Points on a hilly landscape, in no order, each with its height.
A ball rolls from a point to the lowest of its 2 nearest points, and stops where none of them is lower. Distance is the straight distance between rows; heights are no part of it.
z949 (h 281): [  0   1   7  16  -5  15   1  11   1   5  15   8 -13  18  21 -10  -5 -24
  13 -26  11  -6]
z371 (h 632): [-12 -25   0  19  13   1   9  -9  17   9  29 -16  -5  36   8  14 -12   6
  -6   8  13  15]
z813 (h 606): [ -2   6  -7 -15  20 -21  -1 -26   2 -18  15 -33   1 -14  -6   5  -5  25
  -9  -4   9   7]
z516 (h 95): [ -2  -6  -6  31   9 -33   0 -26  19   6  -3 -28  10  -2   7   1   6  15
   4   6  16  -1]
z686 (h 283): [ 14   7  12 -49  -9  13  -2   7 -16   3  17  11   0   6   9  10  -9   1
  13  -9   7 -11]
z857 (h 431): [ -9  -1 -21  22  21 -15  -6 -12   4 -10  29 -22   0  -3   8 -10  -3  29
  -9   0 -42   8]
z170 (h 347): [ -6   9  13  10 -22  22 -11  16 -14 -11   5   9 -11   5  25 -13   5 -48
  23 -23   0 -12]
z847 (h 559): [ -8  17  13  33 -17  11   2  -9 -24   1 -16  22  15 -15  -5 -37 -11 -35
  -6  -8  -3 -18]
z927 (h 525): [ -9  11 -11   7 -16  12   2   3   3   3  32  23   4  -8  -1   5  18  -3
  26  -8 -13   7]
z292 (h 548): [-19   0  20  52 -18  16  12 -16   6   7 -18  25   9   4   3  -7   5 -45
   8   4   3  10]
z295 (h 456): [  7   3 -19   1  -7   0   3  -9  21 -11   5 -11   3   0 -27 -12  13  29
  -7  14  -7   5]
z178 (h 381): [ -9 -24 -38 -14  21  -8 -13  12  13  -9   8 -42 -10  19 -16  -1 -14  13
 -20 -10  -6 -19]
z958 (h 759): [ 19  33  13   8  14 -30  22 -31  -1  -1 -10   3  19 -35  15   9   6  21
 -11   0 -36  24]
z996 (h 242): [  2 -28 -12   4  10   0 -16  35  35  22  -7 -28  -2  35  -2  11 -11 -12
 -24  30  17 -22]
z255 (h 425): [ -4   4   2  12 -12   7  15 -17  29  -6   1  11  -2 -11 -16   4  10  10
   6  21  -8  14]
z273 (h 287): [ 17  -1  -4 -12 -13   3 -12  17  -4  -4 -31   3  -8  12 -14 -33 -15   1
  -1 -16  -1 -33]
z216 (h 397): [ -5 -39 -24  -2   9  -2 -20  30   8  -2   2 -23 -15  30   2   1 -12  -1
   3 -16  -8 -24]
z724 (h 367): [  4 -11  17  -7   1   2  -3  -8   7  -6   5 -12 -18   3   3   8 -10  -1
   3   5  36   0]
z882 (h 728): [  1   0  -7   3  -4 -10  17   6 -26  -3  -9   5 -16  10  17 -18   0  16
   5   0   0  -1]
z582 (h 192): [  2 -13  25  27 -16  19  -8   6   2   2  -6   1  -9  24  21  -9  -3 -39
   2  -2  32 -10]
z475 (h 627): [-34 -34 -14  19  19  -3  -7 -40  12  -6  38 -30  17  16   4  21  -2   3
  -7   6  -7  27]
z625 (h 353): [ -3   9   3  27   2   8   7   9  14  -1  11   2 -13   0   5 -11 -18  -2
  -4  -1  -4  -2]
z510 (h 628): [ -6  17   7  39   5  -8  26  -8   2   3 -34   1  -2   5   5 -18 -11  -6
 -22  19  10   1]
z589 (h 388): [-16  -6   2   5 -15  21  19 -15  23  10  -2  19 -14  -5   2   6  24 -18
  11  12  -4   4]
z348 (h 196): [  5 -10  -1   9  -9  -3  -9   7  15  13 -35 -11  -5   6  -7 -22   9 -16
  -8  13  28 -28]
z338 (h 618): [-36 -16 -20  12  27 -13   7 -45  11 -10  20 -20  20  -5 -12  19   3  16
 -13   8 -18  35]
z455 (h 662): [-14  -2  11  24   3   7  23 -17   6   1  16  21  13  -2  -1  25  10  -4
  17 -17   4  34]
z945 (h 466): [  0   5  -6  -8 -13  10  -6  25 -16  -3  -2  14  -8 -10 -17  -8  10   1
  17   8  16  -1]
z222 (h 252): [  5   2  -5 -21  -1  13  16  21  -6  13 -22  22 -21  12 -11 -22   0  -7
 -25  10   6  -7]
z153 (h 130): [ -8 -13 -31  -1  20 -13   9  17  -2   7  -4 -17 -16  17  -9   0   8  12
 -21   7  17   5]
z829 (h 366): [ 15  21  -9 -44   4 -12  -4   3 -25 -21   6 -22  -1  -6  -6   6 -19  31
  -2   0  -1  -6]
z959 (h 208): [ 10 -19  10  -2 -20  19 -27  29 -16  -7 -41  15  -6  12 -11 -33 -13 -34
  -6 -15  11 -29]
z979 (h 262): [ 18 -32  -8 -13   4 -11 -26  35  16   2 -54 -18 -17  28 -10  -3 -20 -14
 -20  -5  12 -34]
z76 (h 331): [ 10  -4   5 -40   5  -1  -1   7 -16 -10   0 -10 -15   5  -4   2 -13  13
  -4  -3  27  -4]
z918 (h 305): [  5  -4  11 -31 -26  26 -24  23 -39  -9 -36  28   0  -5  -7 -16  -5 -34
  -2  -4   1 -31]
z785 (h 644): [ -3 -15   3  24   5  -3  19  -8  10  14  13   7   4  21   3   5   9   5
   6  -5  17  21]
z827 (h 679): [-12 -10   6  38  16 -14  19 -33  22   1  12   3  12  -3  12  23   4  14
   1  -9 -19  30]
z756 (h 494): [ -3   2  28  -7 -24  38  -2   5  -8   1  -4  32  -6  -1   9   1  24 -46
  12   4  17  14]
z642 (h 607): [ -8   5  16  39 -10   3   3  -4 -16  -1 -35   0   1   0  -3 -27 -16 -27
 -13  18  21 -11]
z13 (h 450): [ -4  12  22  -2 -15  20   7  -9 -15  -1   3  27   6 -12  10   3   0 -35
  18  -8  27   7]
z141 (h 52): [ 12 -20  25  13 -25  22 -23  14 -20   1 -23  15  -2  25   7 -25  -4 -45
  -5  -4  29 -15]
z165 (h 159): [  3 -14 -23 -28  16 -14   0  27  -3 -11 -21 -26 -29  17 -16   4   5  14
 -34   6  14   3]
z326 (h 713): [  0  10  23  45  -6 -13  23 -35  14   9 -20  24  17 -21  16  -6   9  -3
   9  -5 -23  20]
z465 (h 480): [  5  44   8   2 -30  18   6   3 -19   5   1  36  25 -21  -5   1   2  -4
  18  13 -15  -1]
z131 (h 455): [  2 -42   8 -18  -6  -4 -24  28   3   8 -34   4 -28  16  14  -3  19 -12
 -14  15  20 -17]
z615 (h 444): [  2  26  18  27   7  -3  -2 -12  11  -8  11  12  11 -41   9  -6  -9   5
  10  -5 -34   3]
z526 (h 690): [-15   7  -5  36  16 -29  33 -24  19   3 -15  -6  -1 -14   5  13   4   7
  -8  13 -13  23]
z80 (h 320): [  1  -2   2 -23  -6  26   9  20 -10  19   1  35 -17  10   6 -10   6 -21
  -5  -9  -3 -11]
z609 (h 207): [ 14 -32  -6 -32   5   5 -32  48 -11  -5 -37  12 -19  12  -7   1 -14 -15
   2 -26   4 -25]
z149 (h 468): [  9 -30   7  -9   3 -14  -5  16   9  15 -28 -12 -22  28  10   6   7  -5
 -19  28  36  -5]
z377 (h 624): [ -6 -30  -7   7  14  -5  -3  -8  20   0  21 -45   3  45  -2  12 -16  14
 -23  23  15  11]
z330 (h 608): [ -9   3  -4   9  24 -26   5 -45   6 -20  14 -24  16 -33   1  18   8  25
  -9   6 -34  36]
z613 (h 692): [ -2  -2  25  54  19 -17   9 -26  22   2  -4  10  24 -24  10  20   6   7
  10 -16 -33  34]
z107 (h 714): [  2  29   2   2  -3  -1  16  14 -41   4   3  19   1  -9  20  -5 -10   6
  15  -4 -17   2]
z486 (h 139): [ -1  -5  -2  15  -4 -17   3 -18  11  11 -15  -9   0  -7   0 -13  20   6
   8   4  23 -13]
z591 (h 157): [ 15  -8  -7 -42  -6   7 -12  41 -39  -6 -30  19 -16  13  -3  -3 -18  -5
  15 -22  -4 -19]
z817 (h 412): [  2 -40 -17 -21   0   9 -37  36   1  -6   7  -5 -16  28  -2   3   7  -4
  14 -23   2 -16]
z952 (h 733): [  4  21  19  17 -11  -9  17 -32 -16   5 -17  28  20 -31   6  -8   5   2
  15   0 -15  13]
z529 (h 698): [-10   4   4   3  13 -14  45 -34   9   4 -18   2  -3  -5  -5  16   4   3
 -11   5   3  22]
z796 (h 133): [  2  10  -6  34  12 -28   3 -13  25  -9 -11 -53  -4  -4   7   2  -9  14
 -19  17   0  -2]
z464 (h 236): [  8 -11 -16 -11   2 -12 -10  20  14   6 -45 -17 -20  12 -12 -21  -2  -9
 -19   0  12 -38]
z877 (h 172): [ 15  13  -4   7   2 -12  -1   0  27 -19 -17 -42 -20   1   1 -12 -21  11
 -20  12   2 -18]
z684 (h 272): [  0 -29   5  21  -2   9 -18  32  33  22   9 -12   5  38   4  14  -4 -24
  -3  16  33 -11]
z897 (h 88): [ -5  16 -32   2  18 -21   8  21 -17  -5  -3 -20  -6  -7 -17  -7  -3  19
 -12  -4   2   5]
z196 (h 232): [  2 -43 -16 -37  18   5 -19  25  15  10   4   1 -18  20 -16   3  13   5
 -28  -3   6 -10]
z447 (h 424): [  0  26   3 -19 -23  14 -10   8 -18   3 -11  14   9 -27  -4 -17  -9 -18
  10  -5  -3 -37]
z286 (h 399): [  0  -7  26   0  -8   7   5 -11   2  -3 -10  10  -6  -9  -7   3   8 -10
  10  12  38  14]
z432 (h 748): [ 11  24   4  12   0 -25  18 -26  -3 -11 -17 -13  -2 -19  16 -12   4  22
  -5  10 -14   8]
z402 (h 485): [ -2  12   8  34  -2   2  -4  -8  13  -1  31  15  16 -21  14   1  10   6
  21 -18 -31  18]
z932 (h 779): [  7  39  -6 -13  29 -24   3 -16 -24   5  28  -4  41 -27   6  23  -9  33
 -10   2 -42  22]
z826 (h 368): [ -1  16  10 -25 -30  26 -11  20 -36   3  -8  32  10  -5   2  -9   9 -35
  13  -1   5 -21]
z726 (h 592): [  0  13  -4 -24  12 -15  17 -44   0 -12  13 -12  15 -21 -13  17   6  25
  -9   6 -12  22]
z876 (h 463): [ -1  21   5 -13 -16   7   2 -16   3   1  -1  13   0 -32   1  -9   8  -7
  17   3  -3 -22]
z572 (h 345): [ 14  -3  14 -34 -11  23 -16  14  -7  -1  26  22  -5  15   2   3  10 -14
  13 -18  24   5]
z381 (h 269): [  5 -25 -10 -32  11   7  -7  -9  26  11  16 -16 -10  20 -19   0   7   9
 -26   3  12  -1]
z741 (h 572): [-17  -4 -11 -16  -1   2  -5 -25  -7 -12  41  -8   6  -8  -3  15  13  18
  15   0 -16  12]
z666 (h 736): [ -5 -17 -11  12  -4 -12   6  12   0   5 -16 -21 -22  30  25 -12  -2   8
   4  12   2 -17]
z630 (h 738): [ 10  12  -5  -7  -2 -14  15 -12 -16 -13   4  -7  -6  -4   9  -8   7  37
   8   9 -19  16]
z462 (h 680): [-19  19  10   5  18 -13  24 -21  -8  -2  20  14  14 -27   5  30  -6   7
  12 -14 -14  29]
z417 (h 429): [ 12  38  12 -20 -27  23  -4   8 -29  16   7  36  29  -4   0   7  -1 -17
  19   1   6  -7]
z821 (h 315): [ -5 -23  13   4  -3  22 -15  13  38  15   6   3 -16  12  -1  14   6 -29
  -4  12  23  -5]
z870 (h 327): [  9 -22   6 -18   2  18  -7   4  19  10  28  13  -1  19  -8  -2   7  -1
  -8 -16  20   4]
z518 (h 439): [  2   9  -2 -25  -5  14  -5  14 -16  -4  23  12  11 -14 -24  16   1  15
  18   8  19  13]
z308 (h 587): [-13 -27 -18  -8   3   0 -21  -8  -4 -16  30 -25  -5  10  -2  -1   6  17
  12  -7  -3  -1]
z586 (h 617): [-10 -20 -16  -2  25 -18  -6 -25   5 -10  20 -46   5  17  -5   3  -9  15
 -24   7  19  11]
z14 (h 335): [ 11   2 -19 -25  -6  -2  -7  12   2  -2  -3  -5  -5   2  -7 -19   3  18
   5 -12  -9 -26]
z58 (h 434): [ -3 -27  -4  -7 -12   5 -20  30  -3   4  -6   2 -20  12  -1  -8  17 -12
  10  -5  18 -13]
z903 (h 769): [ 10  34   3  -1  20 -26  23 -29 -10   5   6  12  36 -27   1  29   0  30
  -3  -2 -47  36]
z865 (h 500): [ -7  17   4  24 -19  11   0 -16  11   3  -7  17   8 -28  -1 -24   6 -19
  16   0  -9 -15]
z460 (h 499): [ -9  10  20  36 -12  13   9  -8  -2   3   3  21  10  -5   4  -4   5 -42
  15 -17  25  15]
z369 (h 403): [ -6  19  -6  26  15  -7  -1   1  11 -15  17 -14  -6 -25   0  -4 -11  18
   0   2 -28   4]
z905 (h 227): [ 11  21  -1 -43 -10  13  -8  32 -37   4   3  14   9   5   3   8 -23   2
  15 -13  -6 -20]
z33 (h 781): [  6  35  21  11   2  -1   6 -16  -8   1  12  24  38 -33   6  40   3  18
  20   3 -50  32]
z835 (h 400): [  8  26  -1 -24  -3   2  -9   5 -24 -14  27  -6  20 -10 -11  11 -15  32
   9   7  -9   5]
z900 (h 440): [ 14  49  12  -7  -6  -3 -13   5 -17  -9   8  -3  24 -39  -1   7 -19  21
  15   4 -21 -11]
z160 (h 193): [ 11 -18 -14 -36   4   0  -6  38  -5   2 -20   7 -22  16 -17  -3   9  11
 -24   5   4  -4]
z761 (h 552): [-10   3  -3 -23  -9  15   9 -18   0   7  39  19  15  -1  -1  22  19   3
  21  -9 -18  18]
z155 (h 214): [  1  -7  -9  11  10  -4   3  13  37   9  -6 -34 -12  23  -6  -1 -22  -4
 -25  21   8 -21]
z285 (h 354): [-11 -26   8   1  -9  30   0   0  35   4  20  11 -16  10   1  19  24 -21
   9  11   6  14]
z747 (h 364): [  4 -21 -33 -37  12 -11 -14  10  -3  -2   2 -24  -3  12 -23  -9   2  20
  -8 -24  -1 -23]
z420 (h 790): [ 18  39 -12  -2  24 -25   1   1 -25  -6   7 -17  13 -30   5  -5  -4  32
 -11  -5 -39   8]
z112 (h 696): [  2  36   2  -3   4  -2  15  -9 -22  11  22  24  25 -17  18  12  -2   7
  16 -14 -24   6]

Where does a ball stop that starts at each point below?
z865 | z141
z465 | z141
z33 | z726
z870 | z897
z80 | z897
z255 | z516
z741 | z369
z107 | z726
